Each scene shows the same named points in several views. A view is turned or mirrored, and shifted as a whole, has a little noise and may leave points out.
In the rows, zero is written as 128.

Scene 1
View 1
karar: [ 62 138 212 149 154 138 130 149  99 107 157 120 176 107  94  77 129 160
 139 104 149 136 194 118 121 148 140  88  81 101 114  42  62 158 131 138]
zike: [ 71 125 168 128 143 140 141 130 103 116 156 141 128 120  96 117 151 141
 141  91 145 111 148 132 118 132 130 102 105 132 135 105 105 131 104 141]
vesi: [104 131 148 126 149 138 153 129 109 124 149 162 112 139  88 143 152 122
 141  66 154 110 113 138 114 117 122 121 122 146 149 135 121 113  91 140]
tisig: [134 162 185 139 167 138 143 153 109 119 140 159 153 150  73 116 130 123
 133  51 163 147 131 125 108 119 124 125 116 114 139  84  89 121 110 136]
buki: [ 95 112 161 184 162 142 180 122 119  97 156 138 166 142  84 134 138 100
 139  56 202 113 120 146 131 117 127 125 108 150 139 107  71 142 104 131]
peraz: [121 151 171 129 159 138 146 144 106 120 145 159 133 141  81 125 140 126
 138  59 155 133 127 129 110 120 124 121 118 125 142 102 103 117 104 136]
kosud: [ 36 116 161  85 117 136 117 126  93 132 162 141  89  96 111 113 170 173
 145 130 101  94 168 126 116 147 133  83 100 132 132 123 141 126 101 152]
muza: [183 194 185 117 177 134 136 170 111 129 128 184 142 168  59 124 122 118
 130  23 154 169 111 123  92 109 116 140 131  99 146  86 103  96 105 133]
Fiv: [ 48  77 117 145 129 144 178  93 114 109 169 140  98 125 107 164 175 111
 148  89 170  63 105 157 135 119 125 111 115 186 150 175 128 127  80 141]
Pitak: [121 180 201  97 155 135 110 166  97 132 140 159 133 132  82  96 132 159
 134  75 120 154 161 112  98 132 126 107 110  89 131  68 105 115 116 141]
sogev: [170 188 175 102 168 135 131 163 106 134 131 187 122 161  67 131 133 125
 131  35 142 157 111 124  94 110 116 137 132 107 150 100 119  92 100 136]
Fazip: [101 154 187 120 152 138 129 151 102 122 147 150 137 127  86 106 140 148
 137  80 138 136 154 120 109 131 128 107 107 109 133  83 101 124 113 139]
bet: [ 90 115 130 109 134 141 153 115 108 127 153 165  85 135  96 158 170 122
 141  77 142  90 103 145 114 117 119 120 129 160 154 166 147 104  80 144]
mag: [ 79  95 119 130 133 141 173 104 113 118 160 157  89 135  98 170 173 108
 145  74 163  76  91 153 124 114 119 121 126 178 155 178 139 112  75 139]
sugag: [159 157 117  68 141 138 143 133 107 150 134 206  48 164  78 183 168 112
 138  38 123 111  61 140  92  97 107 144 158 152 173 190 186  62  66 141]
View 2
kosud: [156 119 105 167  75 118  84 154 168 148 157 102 155 108 142 125 163 136
 176 135 116 147 150  87 167 114 184  92 139 122 182 149 106 114 133 140]
zike: [139 148 102 135 112  92  94 139 150 143 135 128 146 129 146 120 151  96
 177 121 145 135 126 105 147 141 150 118 148 144 188 146 132 127 121 143]
Fazip: [110 170  98 139 130  88 116 141 157 128 127 144 147 129 152 120 147 109
 157 122 159 131 109 116 139 140 141 108 144 120 191 167 122 125 112 154]
buki: [141 161 104 102 144  67  87 121 121 152 116 144 136 155 148 115 138  47
 193 108 164 124 109 117 128 171 118 157 166 190 189 127 175 141 114 132]
sugag: [ 64 100 130 180 135  61  15 102 110 176 181 164 169 161 189  91  72 135
 172 237  79 122 160 145 102  72 139 155 174 129 169 137 144  94  45 133]
sogev: [ 54 172 108 145 167  61  94 119 137 135 132 180 153 153 177 105 103 114
 146 174 151 121 106 149 106 119 119 131 159 109 187 172 135 115  66 160]
Fiv: [175  94 119 136  92  84  29 123 116 183 158 111 148 144 147 112 136  72
 217 143 101 134 160  95 146 129 153 158 170 200 175 102 166 124 117 111]
Pitak: [ 84 183  96 150 141  88 131 144 168 117 125 156 149 125 158 121 141 129
 138 133 166 133 102 125 133 129 141  94 137  90 194 185 106 119 102 166]
muza: [ 46 188 104 135 183  55 107 117 134 129 120 190 149 156 177 105 101 106
 140 162 166 117  91 154  98 130 109 135 159 111 193 176 138 121  64 165]
bet: [131 107 118 154 107  81  40 121 125 172 162 129 155 144 162 107 120 108
 192 174 100 132 155 114 131 108 153 145 166 159 176 124 148 112  94 127]
karar: [145 187  88 122 117 104 148 157 175 116 109 126 135 115 135 135 183  93
 160  73 188 138  96  99 159 167 148  92 133 127 199 170 117 139 146 157]
tisig: [ 93 185  99 123 157  70 115 130 143 128 114 165 141 144 160 115 132  88
 156 124 174 124  96 131 122 152 119 127 154 133 193 165 143 130  98 156]
vesi: [116 136 114 140 127  75  64 123 129 155 145 144 151 148 162 109 122  96
 180 154 128 127 131 119 128 126 138 142 162 154 181 138 149 119  95 136]
View 3
bet: [126 120 153 176 155 155 101 136 135 137 117 124 111 152 129 148 143 123
  84 159 111 154 166 159 140 165 120 113  72 100 140 125 133 102 124 148]
vesi: [143 122 144 172 147 144 107 143 129 118 101 101 107 145 126 142 134 133
 122 144  99 143 143 131 141 133 123 121  88 101 156 148 109 102 127 145]
tisig: [154 116 131 167 140 126 122 153 129 106  74  64 101 133 128 125 132 146
 167 124  87 123 110 100 144  92 129 130 101 111 164 161  78 104 129 141]
buki: [145 122 168 147 160 148 115 168 136  77 130 100 128 141 139 145 134 133
 171 139  84 183 115  96 142 112 108 158 122 104 190 164 108  94 107 157]
kosud: [ 67  86 142 168 168 129 138 127 164 170  99  85 118 115 156 123 196 114
  93 170 131 149 135 149 150 117 136 152  65 130 102  63 111 102 124 143]
sogev: [176 126 113 186 123 126 110 140 114 124  51  70  79 143 111 127 114 152
 142 119  88  87 131 122 139 111 137  93  84 105 152 172  77 111 144 131]
Fazip: [121 101 129 167 149 118 134 144 144 130  73  58 107 118 140 118 159 137
 154 136 102 125 108 110 146  86 134 144  92 125 142 124  80 104 128 138]
peraz: [144 117 137 168 145 132 118 148 131 116  84  78 104 135 130 129 138 138
 147 134  96 131 124 114 143 108 126 127  96 111 156 148  91 103 128 141]
sugag: [175 142 128 209 125 156  78 120 102 150  80 128  73 172  97 151 106 135
  53 145 106  99 197 185 136 194 130  52  50  83 131 157 128 109 150 136]
Fiv: [109 121 180 158 173 168 103 145 144 117 159 148 136 151 143 157 153 112
  91 173 111 204 164 151 142 172 104 143  89 100 158 118 152  94 107 162]
mag: [128 128 168 168 162 164  94 141 134 121 142 144 122 159 130 156 139 119
  86 165 108 180 171 157 141 178 111 122  82  94 154 132 147  98 116 155]
muza: [187 127 113 185 120 123 111 148 111 111  46  60  77 141 109 125 108 159
 164 110  79  85 118 107 139  98 135  96  93 104 163 187  67 109 144 130]
View 4
karar: [188 117 104 147 115  88 139  68  93 168 121 127  81 165  75 176 145 123
 144  90  84 111  77 121 109 126 172 105 127 184 194  88 105 159 148 136]
zike: [142 120 126 139 116 126 107 106  92 149 125 123 111 125  91 172 132 127
 127 122 105 119 105 106 110 141 163 124 138 138 169 118  94 138 160 128]
muza: [129 161 139 117 202 139 116 126 169 112 114 182 137 164 148 154 112 133
 100  90 128 101  89 131 127 134 147  90 166 103 160 107  92 137  68 109]
kosud: [122 100 118 157  73 137  95  96  83 169 127 135 114 122  68 186 116 117
 161 129  95 119 122  78 101 125 196 137 152 123 188 136  80 119 190 127]
mag: [ 96 122 156 126 117 167  66 160  77 129 131  95 145  68 105 168 123 132
  90 164 129 137 139  93 113 172 140 147 136  93 127 150  84 116 184 116]
Fiv: [109 113 152 130 100 154  69 152  56 139 131  74 135  58  91 171 133 130
  94 169 123 145 136  93 109 175 136 154 119 112 128 148  90 124 208 122]
Pitak: [145 131 112 142 143 122 125  88 141 149 117 182 115 174 106 172 114 125
 147  85 102  99  89 110 115 113 187  99 166 131 196 106  88 135 107 121]
sugag: [ 45 142 165 123 155 206  56 178 147 111 125 175 180  95 143 162  81 132
 101 150 148 117 151  78 117 149 163 137 185  28 138 170  64  90 128  98]
tisig: [148 146 131 124 171 123 117 115 130 129 117 148 120 149 124 160 129 132
 104 101 117 111  89 129 122 142 147 101 144 131 160 101 100 145 104 118]
Fazip: [148 129 120 140 135 122 118  97 118 148 119 151 111 152 100 171 125 126
 134 101 103 110  95 111 113 129 170 108 149 137 180 110  93 139 130 122]
sogev: [114 152 139 124 184 148 106 130 162 117 117 182 143 153 140 157 106 133
 108 100 129 103 102 117 123 135 157  99 171  94 161 120  85 126  84 109]
peraz: [135 137 133 128 154 134 108 121 122 131 119 142 124 135 115 163 125 130
 108 110 119 113 102 117 119 143 151 111 147 124 159 114  94 137 123 117]
View 5
Fiv: [ 90 120 206 180 139 152 115 162 164 177 117 187 150 134 110 129 122 150
 203 116 117 134 115 140 167  75 110  98 181  82  82 170  99 111  87 199]
sugag: [132 203 160 111 138  87  76 156  97 196 117 218 211 110  59 155 187 146
 122  80 103 133 114 158 121  91  99 110  93  63 110 191  46 103  59 163]
zike: [132 114 152 132 117 165 113 109 130 153 117 141 146 112 121 149 114 122
 165 122 125 147 132 122 174 120  72 134 161 122  76 147 133 130 111 164]
buki: [ 99 113 192 130 125 176 114 114 136 150 143 141 104 125 167 136 100 123
 185  70 138 120 102 111 147 135  90 138 162  81  58 120 106 119  94 155]
Fazip: [147 123 130 104 111 162 105  89 107 148 121 130 146 101 122 160 120 109
 142 113 126 149 135 114 166 141  57 148 140 127  76 137 133 136 114 144]
peraz: [131 139 151 106 119 152 101 102 108 156 130 145 144 108 129 154 126 115
 146  89 126 136 122 120 147 138  72 145 132 100  75 138 107 126  99 144]
sogev: [150 171 131  71 118 128  85  98  79 162 133 154 162  97 116 166 149 112
 113  67 121 133 118 124 128 151  66 153  94  89  83 137  85 123  85 126]
mag: [ 98 140 198 161 139 138 107 160 148 182 118 195 162 128 101 136 138 148
 183 102 115 131 112 144 152  81 110 100 159  75  86 174  84 107  80 188]
karar: [145  82 129 116 102 195 120  71 123 129 120  98 122 102 147 158  88  97
 161 133 136 157 144 101 192 152  46 157 173 153  62 122 173 147 138 147]
Pitak: [168 134 108  81 105 153  99  74  87 144 120 121 159  87 114 170 128  99
 119 114 124 157 144 114 164 153  44 159 121 138  79 136 135 140 118 129]
kosud: [147 108 135 151 116 155 114 120 136 161  93 153 183 106  77 156 126 125
 158 173 110 170 157 133 198  94  64 114 170 154  91 180 154 139 123 182]
muza: [150 170 132  60 116 135  85  86  74 154 141 142 148  96 133 167 143 106
 110  52 129 127 113 116 121 167  63 165  91  84  78 123  83 122  87 115]
vesi: [122 142 166 126 127 143 103 127 122 168 124 166 155 114 112 147 134 130
 157  95 120 135 119 130 150 115  87 125 140  89  83 156  97 117  89 161]
bet: [118 145 175 146 135 133 100 148 131 179 113 188 175 119  89 144 144 142
 165 111 112 138 122 142 156  88  96 108 146  89  91 176  90 114  84 179]
tisig: [134 138 144  90 115 156 102  89 100 149 135 133 133 103 143 158 121 109
 140  75 131 134 117 111 144 154  66 156 124  99  70 123 108 129  98 131]

In a view up to two points have been moved. Name them for each view, in the order of its rows, or write -.
view 1 => karar
view 2 => tisig
view 3 => vesi
view 4 => kosud
view 5 => -

Scene 2
View 1
sosuz: [119 119 134 127 138  90  88 125 133  92 110 100 123 133 124 189 128  87
 138 121 127 108 208  78 137 141  67 117 144 113 171  89 143 148 103 107]
dol: [151 127 100 108 144  72 109 153 141 137 111 112  83 107 139 139 128 101
 152 102 120 107 179 114  93 148  79 147 133 128 131 117 136 138  76  81]
kamek: [133 132 135 123 129 100 100 117 125  90 126 103 128 151 110 165 148  80
 114 111 121  88 172  88 145 149  72 126 153 105 156 100 126 167  98 118]
Folo: [103 123 148 138 141  88  85 127 137  88 113 120 132 124 114 197 132  89
 136 132 128 102 219  70 141 127  66 106 145 136 167  84 133 145 110 104]
vider: [140 132 122 117 134  90 105 131 131 108 123 108 113 135 120 152 143  88
 126 107 120  94 172  99 124 150  76 135 146 114 144 107 128 158  88 105]
lazug: [141 134 121 118 136  87 107 134 133 113 124 114 110 130 118 146 145  90
 126 108 119  91 169 103 121 147  78 135 147 123 137 110 124 157  89 101]
mopa: [139 141 126 122 139  83 111 140 138 120 130 135 110 119 109 137 153  93
 123 111 117  80 164 109 114 138  81 133 146 145 119 115 111 156  87  95]
Kamu: [156 129  95 105 145  69 113 158 144 145 110 114  76 101 141 132 127 104
 156  99 120 108 174 121  84 150  82 152 133 132 125 122 136 135  72  76]
liliz: [103 155 171 149 136  94 104 122 137  88 150 171 154 127  72 157 177  83
  95 135 115  51 169  88 150 116  79 104 160 177 113 101  80 172 108 111]
zubi: [141 139 131 120 129  99 109 120 126  99 134 112 125 149 105 147 158  81
 108 106 118  78 156 100 138 152  77 133 154 112 138 109 117 172  92 116]
vuki: [132 126 134 122 128 104  97 112 122  82 121  87 132 159 115 176 143  77
 116 110 123  96 179  81 151 155  69 124 153  90 172  94 137 168 101 124]
med: [105 154 165 148 138  89 104 127 141  96 147 172 146 120  78 154 172  88
 101 133 115  54 171  92 141 116  80 107 157 180 111 104  84 165 104 105]
kezop: [157 132 111 107 127  98 111 124 124 107 124  88 109 152 123 141 146  83
 118  94 118  93 152 106 128 166  77 147 150  87 149 113 134 169  83 114]
roli: [156 132 112 108 129  95 111 125 125 108 123  89 108 149 125 144 144  84
 121  95 119  94 156 106 125 163  76 146 149  91 149 112 134 166  84 112]
bomoz: [141 140 116 118 143  72 112 151 144 133 124 138  97 103 118 132 145 100
 137 109 117  86 169 116  99 137  83 139 140 153 113 120 114 145  80  83]
met: [140 141 129 120 133  92 110 128 131 108 133 122 119 136 107 141 157  86
 114 108 117  78 157 105 128 146  79 134 150 126 129 112 113 165  89 107]
gero: [101 142 154 145 147  78  98 141 147 106 130 166 129 100  95 166 151  95
 128 136 120  75 197  89 125 112  77 106 147 185 121  99 101 145 103  90]
Tul: [140 142 134 122 128 100 111 119 126  97 137 115 129 151 102 144 163  80
 103 106 116  73 152 100 140 150  78 132 157 114 135 110 112 174  93 119]
sivu: [119 148 146 136 138  87 106 132 139 106 138 153 130 120  93 148 161  89
 113 123 116  67 170  97 131 128  79 119 152 161 118 107  98 161  97 100]
View 2
Kamu: [128 133 110 151  85 133 131 138 127 159 153 147 136 137 136 140  79 144
 121 119 175 148 113 122  88 115 140 120 130  62 104 127 103 144 125 146]
mopa: [154 125 106 180  93 171 109 143 152 183 138 170 102 128 155 136 123 149
 150 130 155 128 135 128  97 112 156 121 147  80 110 104  97 135 117 141]
Folo: [150 149  96 200  89 191 118 131 167 224 164 150  94 119 141  88 139 136
 120 187 172 143 126 148  84 108 140 162 139 145 115  72 112 144 135 160]
gero: [145 126  94 212 112 189 109 150 172 184 151 182  82 115 177  98 127 144
 153 165 151 143 119 148  76 124 163 130 159 108 120  60  95 111 130 127]
roli: [165 138 114 161  69 165 111 128 140 211 136 147 116 138 122 153 134 148
 131 123 169 117 151 116 116  96 142 136 130  89 100 136 108 171 112 172]
vuki: [174 148 108 183  69 190 108 122 157 245 144 143  99 131 120 125 161 143
 127 159 172 118 155 129 113  92 136 160 131 133 106 109 114 173 117 182]
vider: [159 138 107 177  80 174 112 133 150 208 144 154 106 131 136 132 133 146
 134 143 166 126 142 127 104 104 145 138 138 102 106 111 107 154 119 161]
sosuz: [152 153 101 185  78 181 120 125 157 225 163 140 106 126 129 102 136 136
 113 175 179 140 131 138  92 103 135 162 131 137 110  92 114 159 131 170]
dol: [132 136 108 156  85 140 129 136 132 168 155 147 131 135 136 135  89 142
 120 128 175 145 117 125  89 114 140 126 131  74 105 123 104 146 126 149]
kamek: [173 142 107 186  75 190 105 128 160 233 142 153  96 128 131 127 158 144
 135 154 165 117 153 129 110  96 143 151 138 123 107 105 110 164 117 172]
liliz: [175 115  97 226 111 217  86 151 185 207 130 198  61 113 182 114 168 152
 180 156 135 116 147 143  97 116 174 126 168 110 120  61  91 117 116 130]
lazug: [156 135 108 175  83 169 113 136 148 198 143 156 108 132 139 135 126 147
 136 135 165 128 138 126 101 105 148 134 138  92 107 112 103 150 118 155]
met: [166 127 108 182  84 179 103 138 154 203 133 166  99 131 145 141 140 150
 150 131 157 119 148 124 108 104 153 128 143  90 107 110 101 149 113 155]
med: [168 115  97 221 112 208  91 153 181 198 133 196  67 115 183 114 156 151
 177 153 137 122 142 143  93 118 173 122 167 104 120  64  91 114 118 128]
bomoz: [140 124 105 174  97 155 118 146 143 163 144 167 112 130 156 136 102 149
 143 125 160 138 122 128  90 117 155 115 145  67 110 106  97 130 122 135]
zubi: [174 132 110 182  78 185 101 134 155 219 131 162  96 132 138 142 152 150
 148 133 158 112 156 123 114  99 151 136 141 100 106 114 104 158 110 164]
kezop: [168 138 115 161  66 168 109 126 141 216 135 147 115 138 120 154 139 149
 132 125 169 114 155 115 119  93 141 138 130  93 101 137 109 173 110 175]
View 3
zubi: [141 120 154 125 116 130 152 115 120 133 100  93  96  87 155 109  96 138
 129 112 183 123 119 101 153 122 122 140 127 113 131  97 116 131 112 137]
mopa: [122 144 156 127 140 133 145 102 113 117 115  92  75  86 150 102 120 160
 142 137 158 137 113  93 149 111 117 120 132 107 147  97 117 138 115 118]
Kamu: [117 168 161  95 162 137 144  87 125  97 140 114  66 110 153  97 150 165
 107 161 145 137 127  86 105  94 127 106 119  88 169  97 130 117  98 143]
sosuz: [145 114 127 120 147 142 125 102 111 133 137 111 118 111 125  99 120 127
 106 131 161 126 120 153 166 113 135 147 143 120 137  89 110 102 116 167]
liliz: [121 116 140 174 129 136 134 116  90 141  94  66  90  59 134 103  94 159
 189 119 159 144  95 116 215 128 105 134 157 132 122  96 100 161 141  92]
vider: [137 130 149 114 134 134 145 105 122 123 118 103  94  99 148 104 114 142
 117 129 169 127 122 109 142 114 127 134 129 109 142  94 118 120 109 147]
lazug: [133 133 153 119 133 134 146 105 120 122 116  99  89  95 150 104 114 146
 124 128 167 129 119 102 144 114 124 130 128 108 142  96 118 126 111 139]
met: [133 131 155 126 125 131 149 110 118 125 105  92  86  86 154 105 106 149
 137 122 173 130 116  96 151 118 120 130 129 110 138  97 117 134 113 129]
med: [115 124 140 170 135 138 133 111  91 137 101  70  85  62 133 103 102 164
 187 127 153 145  95 114 207 122 106 130 155 129 128  95 101 160 139  92]
Tul: [141 117 155 129 114 129 152 116 120 133  96  89  95  83 157 109  92 140
 137 109 185 126 117  98 158 125 120 139 129 115 130  98 114 134 114 132]
sivu: [120 132 146 149 138 136 137 107 101 129 108  81  84  75 140 102 110 160
 163 132 156 141 105 107 181 118 112 127 146 120 136  95 109 147 128 107]
Folo: [136 114 118 137 157 146 115  99  98 137 140 104 118 104 112  97 126 136
 126 138 149 134 110 165 189 114 129 144 156 127 136  88 104 111 128 153]
bomoz: [113 159 158 120 153 137 143  95 114 108 126  96  66  92 149  99 136 170
 138 153 145 143 114  88 136 102 117 110 131 100 157  98 121 136 111 118]
kamek: [149 111 142 124 122 133 143 113 119 136 109  99 109  96 145 107  98 129
 120 112 180 122 120 121 161 122 127 147 132 117 130  93 113 119 114 153]
vuki: [157 101 136 118 118 133 142 114 120 140 112 106 122 103 141 108  95 117
 105 107 187 116 125 135 160 125 135 156 132 120 126  92 112 108 113 167]
roli: [144 130 161 102 120 129 157 109 133 121 108 106  91 102 162 109 106 136
 104 120 184 119 130  92 122 116 128 135 116 101 142  98 125 117 100 154]
dol: [121 160 156  99 159 138 142  90 124 103 139 114  73 109 148  98 146 159
 108 156 148 135 125  95 114  97 129 112 123  94 162  95 127 116 100 145]
gero: [111 137 132 158 160 144 121  98  89 128 128  84  86  80 121  95 128 166
 168 148 134 150  99 130 196 111 112 124 159 124 141  93 103 144 136 107]
View 4
dol: [138 139  94 127 149 107 119 120 121 168 129 176 129 180 134 124 116 151
  99 127 136 168 130 113 157 112 130 153  85 145 116 121 140 112 145 137]
mopa: [137 125 108 102 135 120 106 134 140 148 134 147 138 152 141 133 121 165
 118 147 127 144 145 100 140 126 106 142  95 159 126 140 104 122 145 143]
zubi: [128 111  83 107 109 130  83 119 174 149 134 161 137 139 140 120 131 167
 126 160  98 137 166  91 145 127 115 131 101 173 104 151 101 124 144 139]
Tul: [129 110  87 102 107 132  82 123 175 146 136 156 140 135 141 122 131 170
 128 164  97 135 170  89 143 129 111 129 101 175 108 153  97 126 145 140]
lazug: [130 123  89 114 126 121  99 122 151 153 130 167 129 153 138 121 124 162
 115 145 118 146 147  99 148 122 119 138  99 160 110 140 117 118 141 135]
bomoz: [143 134 116 107 149 112 118 136 122 154 135 149 138 166 140 138 116 159
 110 136 140 153 135 107 144 122 108 150  87 149 131 129 115 119 147 144]
kamek: [119 111  71 114 108 132  83 114 178 145 125 172 117 135 137 107 132 168
 125 154 100 133 157  88 144 127 120 125 116 173  95 155 108 116 132 125]
kezop: [130 118  68 123 106 125  83 107 171 169 135 181 143 156 135 115 132 159
 116 156  92 157 169 100 161 119 137 134  86 168  96 141 125 123 151 141]
liliz: [125 103 121  71 124 140  94 153 164 107 127 113 119 106 149 133 123 183
 143 163 127  98 147  77 112 145  67 124 133 178 133 170  57 123 126 131]
Kamu: [143 143 100 128 153 104 122 121 114 173 133 176 136 186 134 129 114 150
  96 124 140 174 129 117 160 111 132 156  76 141 120 116 144 115 150 143]
met: [133 116  95 103 120 126  93 127 158 149 135 155 139 144 141 127 127 166
 123 155 111 140 157  95 144 128 111 136  97 167 114 146 102 124 145 141]
vuki: [110 109  55 122 101 132  78 107 189 146 120 186 107 133 132  97 135 167
 124 153  94 131 158  86 147 126 129 121 122 174  83 158 114 113 127 117]
Folo: [105 117  75 117 132 126 105 122 159 124 107 173  71 131 134  98 121 168
 118 130 133 117 118  86 130 127 107 125 146 161  97 157 109  99 105  99]
sivu: [131 117 117  89 135 127 105 144 145 127 128 131 123 133 145 133 120 174
 127 149 134 121 139  90 126 133  86 135 114 165 130 152  83 120 132 134]
vider: [126 121  80 118 122 123  96 117 158 155 128 173 124 152 136 116 126 161
 115 146 113 146 149  98 149 122 124 136 101 162 104 142 118 118 139 132]
med: [129 109 128  73 132 135 102 155 152 112 127 113 123 115 148 137 120 181
 137 157 135 105 141  82 112 143  68 129 126 172 137 163  63 122 129 133]
View 5
dol: [165  82 107 114 171 128 154  85  91 121  65 133 116 146  95 112 135  91
 120 132 136 111 118 115 132 141 141 134 138 187 133 124 165 122 118 106]
Kamu: [171  74 106 114 172 130 154  79  91 119  52 127 114 147  88 113 138  88
 118 134 132 111 119 119 135 139 138 134 141 189 138 123 168 119 116  98]
zubi: [143 119 114 145 181 128 152 107 130 148 124 152 135 127 102 117 127 108
 111 146 113 128  96 114 136 172 164 133  96 169 135 112 129 144 140 157]
med: [108 111 133 188 200 128 181  96 138 109 143 154 154  92 104 113 169 108
 137 107 117 170  78 150 147 172 139 138 102 165 127  98 108 115 137 178]
sosuz: [133 127 113 116 164 124 155 124  89 128 145 168 128 138 131  96 120 109
 132 116 158 115 114  92 117 149 165 141 120 180 104 127 149 137 123 158]
roli: [166 112 104 121 171 129 141 104 118 159  97 144 122 148  97 119 111 103
 102 161 116 107 110 100 133 166 167 132 102 175 139 120 147 151 137 133]
mopa: [145  95 117 149 186 129 163  89 119 124  96 138 133 124  93 117 147  98
 120 131 117 135  99 131 142 160 143 134 115 175 137 110 136 123 132 137]
liliz: [105 118 135 192 201 128 181 101 144 115 155 158 157  90 107 115 168 111
 135 109 113 171  75 150 149 177 144 137  96 163 127  96 102 119 142 187]
bomoz: [152  80 115 142 185 130 165  79 108 114  74 130 128 127  89 116 154  93
 123 127 124 133 104 135 143 151 134 133 129 180 138 113 147 114 124 120]
Tul: [144 121 116 150 183 128 151 106 135 151 125 152 136 126 100 121 126 110
 109 149 108 129  94 116 141 177 165 134  91 166 137 109 124 147 144 159]
Folo: [116 128 120 129 169 124 164 124  90 114 159 174 136 124 135  92 133 111
 142  99 163 128 108 102 119 148 158 143 124 178 100 124 141 128 120 169]
gero: [112 100 131 166 190 127 183  96 110  92 131 155 144 102 112 103 170 101
 148  90 140 157  92 143 138 152 132 140 127 175 116 107 127 105 122 161]
vider: [150 111 111 128 173 128 151 105 110 140 111 149 127 136 104 113 125 104
 115 140 127 118 107 108 131 160 159 135 112 176 129 118 144 139 131 141]
kamek: [139 129 113 134 173 126 149 117 117 149 140 163 133 133 114 112 118 112
 115 141 128 120 102 102 129 168 171 136  97 170 124 118 133 148 136 162]
kezop: [164 117 105 121 171 128 139 106 119 162 102 146 124 148  98 119 108 106
  99 165 114 107 109  99 133 168 171 132  99 172 139 119 146 155 139 136]
sivu: [126 106 126 166 192 128 172  95 128 117 123 150 144 107 101 114 156 103
 129 118 120 152  88 139 144 166 143 137 109 171 130 105 121 120 134 161]

In a view up to two points have been moved. Name them for each view, in the order of its rows, or write -.
view 1 => roli
view 2 => vider, kamek
view 3 => lazug, Folo
view 4 => liliz, sivu
view 5 => zubi
